Points, in no order, along strands that fork, close into loops and pass close to each other.
(in the rows, 128 means zero)
Two points are linked if the straight distance between their rows is under 113. Some points are linked to none.
J803: [166 137 169 187 180 152 159 140 113 142 147  94 106 129  90 112 103 115
 142 146 122 119 122 139  98 152]
J312: [ 79 119 108 117 148 133  68 110 149 125 152 149 207 130 146 157  51 179
 140  81 178 100 107  98 143 112]
J908: [124 150 133 149 198 150 152 155 140 115 119 132 107 115 125 110 167  97
 115 143  96  92 134 125 128 128]
J749: [132 131 122 156  81 124 149 119 152 151 111  96 178 135 130 143  96 161
 140  97 149 135 113 130  93 155]
J940: [ 96 136 105 116 214 138 141 165 140  75 125 153 120 151 136 121 168 109
  97 136  72 102 112 150 122 135]
J531: [129 105  79 138 183  82 102 139 103 127 116 163 103 193 117 143 116 130
 151 154  86 105 104 147 147 146]
J983: [142 142 142 118 149  93 103 164 138 150 131 138 152 218 109  80 170 112
 152 158 134 169 129 180 130 134]
J704: [124 117 158  71  84 111  95 163 100 129 156 132  93 160 136 102 156 125
 112 165 135 142 167 141 142 131]
J262: [142 141  79 174 209 112 130 109 108 118 125 155  84 136  95 163 105 117
 156 139  96 117 115 124  95 115]
J893: [126 118 136  96  83 124 150  88  94  96 125 123 104  63 167 166  87 155
  99 100 145 113 116  89 156 127]
J207: [148 120 110 114 176 148 198 122  95  75 105 116  77 143 114 137 173  93
 138 133  86 158 107 162  97 134]
J288: [129 119 143  94  48  76  24 155 108 116 179 132 144 152  98 134  89 143
 149 118 135 144 143 145 192 139]
J188: [ 83 132 129  88 154 128 110 146 125  82 147 157 128  86 157 138 107 135
  91  96 105  81 123 105 175 115]
J586: [162 116 113 182  94 131 184  51 133 165  93  80 122  89 142 157 127 154
 127 156 163 140 114  96  84 157]
J183: [137 144 129 149  47 143 115 120 154 135 135 130 152  41 132 146 136 121
 135 105 139 129 151 108 142 104]
J201: [145 106 132  93 178 130 163 131  73  93 125 132  53 157 127 108 204  90
 125 165  82 145 139 152 129 153]
J203: [ 86 125  86 151 160 122  91  83 178 177 108 140 162 105 135 175  70 167
 123 117 193 101 136  77  82 100]
J974: [151 133 136 199 179 162 173 107 130 149 116 109 103 109 109 124 132 108
 135 147 134 132 106 115  94 138]
J631: [121 119  97 116  59 106 138 103 103  78 122 132 139 125 141 176  73 140
 126  91 118 147 109 139 130 119]
J653: [136 146 103 162 181 136  89 145 113 116 125 159 117 138  99 147  86 127
 150 127  94 102 129 114 120 113]
J873: [169 128 157 134 159 162 143 168 108 120 129 124  84 151  84  86 160  84
 163 144  86 165 126 168 121 122]
J340: [156 120 153 107  95 102 116 132 104 135 125 100 116 207 122 110 134 147
 138 165 149 176 146 178 100 155]
J282: [166 109 138 115 145 143 131 172  95 103 135 139  91 189  80  86 153  96
 157 144  59 147 126 175 131 150]
J924: [133 127 160  83  54 141 136 128 119 138 111  87 127 153 167 100 166 150
 100 135 166 178 158 141  99 139]
J432: [ 61 142  89 100 171 115 101 133 151  89 142 171 150 114 162 162 109 132
  89 109 109  97 113 111 150  91]
J835: [160 123 131 150  83 162 198  73 142 155  89  57 141  85 152 143 118 164
 124 133 145 152 109 105  97 166]
J664: [ 99 139 180 104 132 152 143 148 147 127 137 130 149  72 153 101 149 128
 110 112 130  85 162 104 155 138]
J236: [117 142 142 130  89 152 114 107 158 147 133 145 146  17 147 140 115 138
 125 107 149  94 137  70 159  90]
J650: [100  98 133  89 150 116  51 117 136 129 181 152 187 114 115 152  30 176
 144  88 171  84 101 103 180 117]
J910: [115 169 134 132 151 121  99 182 160 119 151 167 154 166 115 102 175  83
 128 129  90 128 140 153 144 116]
J33: [166 113 147  92 119 101 132 128  69 129 119 127  60 184 121 113 169 123
 145 181 125 176 147 157  95 142]
J970: [125 118  93 120  82 156 201  84 127  99  81 109 127  99 170 163 122 134
  94 102 117 138 105 113 106 140]
J785: [147 156 136 197 110 196 146 120 182 179 119 111 168  51 114 118 171  99
 133 114 117 107 129  94 141 103]
J967: [173 127 174 155  96 163 177 123 126 159 113  79  97 129 111  99 166 108
 148 150 143 186 129 148  94 120]
J762: [ 95 125  85 104 167 135 146 127 109  60 121 140 119 152 143 132 136 116
 108 118  71 100 112 153 136 139]
J214: [146 117 148 121 166 118 176 110  89 141 116 126  54 170 141 125 196  94
 134 173 137 172 136 152 103 163]
J381: [135 121  82 155  58 167 167  95 179 165  90 107 185 100 156 163 146 117
 111  87 118 126 103 103 110 112]
J64: [106  86 125  75 115  48  88 135  94 112 141 141 111 190 151 132 117 171
 104 164 127 133 136 134 169 153]
J571: [140 132 118 207 176  98 153 103 174 192  91 122 150 130 124 117 167 109
 145 162 180 140 122 127 103 108]
J780: [141 125 171 117  31 157 146 116 148 168 111  85 148 108 155  93 169 142
 115 141 184 162 160 138  94 130]
J302: [144 133 132 140 112 106 154  95 114 152 111 123  85  86 148 144 153 130
 117 155 151 124 150 118 122 136]
J969: [108 115 135  94  85 150 138  83 121 131 128 140 136  23 152 151 101 166
 114  89 160  89 126  76 154 100]
J351: [128 121  96 146  75 156 156  87 179 142 100  98 220 113 143 151 105 146
 119  67 141 136  94 112 101 138]
J665: [105 144 141  86  49 145  99 152 138  90 158 132 168 121 119 120 100 115
  99  65 123 131 143 145 163 140]
J165: [ 92 121 159  57 105 114 100 161 109  84 169 149 120 105 140 122 116 131
  86 103 106 101 151 115 200 121]
J423: [ 84 153 106 136 223  98  82 130 162 150 132 163 141 127 162 142 122 145
 108 141 149  86 147  98 118 116]
J109: [125 136 173 110  81  99 102 142 164 166 144 104 185 124 123  93 127 152
 150 143 196 137 156 156 121 133]
J36: [100 145 131 140 155 158  83 146 153 126 158 143 131  73 117 135  78 153
 136  88 129  82 140  85 143 105]
J216: [151 149  97 169 174 114 164 110 108 107 112 162  61 105 106 152 152  99
 144 149  97 131 122 127 100 116]
J539: [111 133 114 166 165 181 133 113 145 136 132 116 139  87 125 149  90 140
 120 101 139  99 128  86 109 114]
J718: [105  79 132  60 100  67 113 112  88  98 134 122 141 169 148 128  83 181
 101 148 145 116 123 125 181 162]
J414: [142 126 154 134 110 104  98 152 131 152 136 104 150 202 101 100 126 121
 158 150 156 173 139 173  94 146]
J707: [122 117 173  61  94 115  73 165 106 113 172 135 115 145 131 101 123 140
 104 143 116 112 157 133 197 147]
J868: [112 148  96 189 178  96 123 114 189 202 100 118 169 137 137 124 144 140
 148 146 190 127 128 110  91 107]
J986: [ 95 109 128  85 147 105  52 136 112 117 177 165 133 107 128 149  52 165
 124 113 125  85 120  83 208  97]
J788: [144 119 121 156  91  99 159  58 119 159 107 108  94  56 156 161 126 129
 133 157 186 129 142 101  84 151]
J915: [158  85 117 115 120 128 113 164  86  99 138 122  96 202  98 107 115 137
 143 149  67 125 115 160 139 172]
J999: [140 148  96 196  99 199 164 111 198 180 102 117 181  78 141 139 163  90
 122 111 119 109 102  85 128  96]
J125: [141  96 140  66  93  78  61 163  96 133 143 127  91 216 131 100 130 152
 125 175 138 144 145 139 161 147]
J107: [129 151 184 135 140 167 154 156 141 124 141 123 131 109 131  91 158 103
 107 134 116 116 156 127 136 141]
J394: [154 127 166 169 128 121 114 140 116 134 149 107 125 124  89 114  93 124
 150 143 141 110 133 134 117 158]
J871: [151 154  96 127 123 121 144 149 154 135 100 157 135 160  90 131 174  68
 167 106 107 193 124 180 108  81]
J162: [100 138  94 164 201  96  99 102 161 189 120 140 161 134 141 143 108 160
 126 149 193 101 145  96  91 111]
J65: [110 155 122 109 153 150  97 188 146  85 151 150 158 166 107 106 154  92
 113 100  67 118 123 163 174 121]
J110: [ 93 143  97  88 122 137 117 173 120  56 143 146 131 158 115 133 130 109
 110 106  57 131 112 167 152 127]
J867: [105 104 102 102  90 122 154  87 102  81 104 127 140 100 166 171  76 154
  98  79 126 123 105 114 119 123]
J495: [130 158 152 175 122 160 162 137 165 155 121 115 127  77 128  95 187  96
 120 135 131 111 141 111 143 104]
J996: [ 97  82 145  80 161 112  85 103  89 105 165 151 123 112 139 149  51 172
 100 120 141  70 104  83 204 120]
J561: [162 140 106 166 165 122 171 136 150 149 104 146 136 177  95 115 174  74
 180 115 127 185 112 162  86  97]
J610: [151 130 109 134 171 153 196 113  99 106 100 142  52 105  99 136 188  71
 152 144  80 164 121 144  95 114]
J475: [137 144 128 134 118  91 148 127 127 146 113 147 114 126 131 129 154 114
 130 146 130 141 145 129 112 123]
J633: [138 115 124 127  70 179 207  83 132 123  86  70 140 105 183 148 125 157
  91  96 131 149 108 113  91 156]
J623: [174  89 116 123 109  99 120 136  75 112 124 130 100 191  87 133  94 143
 171 149  86 148 118 162 116 167]
J301: [166 141 163 151  46 157 150 129 170 183 116  72 141 124 132 104 176 121
 132 142 169 194 144 149  91 109]
J721: [110 144 156 140 143 128  47 154 138 139 190 148 165  93  98 119  73 148
 150  97 139  85 157  94 186 119]
J817: [113  78 148  82 130 103 104 106  75  99 153 133 119 124 145 140  60 184
 115 122 150  92 113 114 168 144]
J86: [167 146 168 171 163 151 177 146 126 150 126 110  87 137 102  81 175  74
 160 155 130 168 127 151 120 112]
J657: [151 135 105 195 175 143 176 128 174 182  97 121 149 152 115 103 182  92
 153 134 158 164  94 148 101 105]
J995: [125 141 118 110  69  99 123 141 108 110 123 140 121 139 133 140 123 130
 141 119 120 153 128 147 114 113]
J348: [133 140 106 181 181 167 163 103 140 140 108 111 123 110 146 141 119 124
 113 109 125 108 108  98  81 140]
J285: [137 131 160 145 147 123  79 147 126 143 176 123 160 114  87 109  70 153
 156 138 144  91 138 117 156 144]
J75: [109 141 164  66  50 142 111 155 104 104 138 114 111 145 150 106 157 133
  84 122 126 156 155 147 125 130]
J223: [132 100 144 109  95  84  54 151 110 130 168 129 141 140  82 125  81 155
 159 147 141 109 134 138 178 145]
J426: [ 72 161  74 143 208 129 100 115 147 117 114 173 111 109 157 162 120 132
  94 122 123  85 132  98 111 102]
J694: [127 122  91  98 144 124 169 122  80  64 103 133  90 151 143 143 151 110
 120 120  73 133 104 151 104 144]
J884: [123 150 125 121 178 112 121 169 149 131 131 157 144 194 123  96 164  91
 149 137 107 156 125 179 127 115]

A piece is two or more points that can be reached from each other along the links. Count, over all rows, the pieces, the separate loops (a circle has one, a figure eight two, a Y none), the forks (points with three links) and the tips (points with one).
pieces => 4
loops => 3
forks => 7
tips => 9

A fork is a point with three links, a tip a point with one. Leave the first point through the second and follow the links. Name the first fork or tip that comes.
J633 / J835 => J867
J33 / J340 => J762
J623 / J915 => J704
J924 / J780 => J623
J803 / J974 => J285

Name the points in between on the shortest way along the links from the first point to the second, in order.
J657 / J86 => J571, J868, J162, J423, J426, J432, J188, J165, J707, J704, J75, J924, J780, J301, J967
J414 / J999 => J983, J884, J910, J65, J110, J762, J940, J908, J107, J495, J785
J188 / J650 => J165, J707, J704, J125, J64, J718, J817, J996, J986
J340 / J940 => J33, J214, J201, J207, J694, J762
J236 / J586 => J969, J893, J867, J970, J633, J835
J969 / J302 => J893, J867, J631, J995, J475
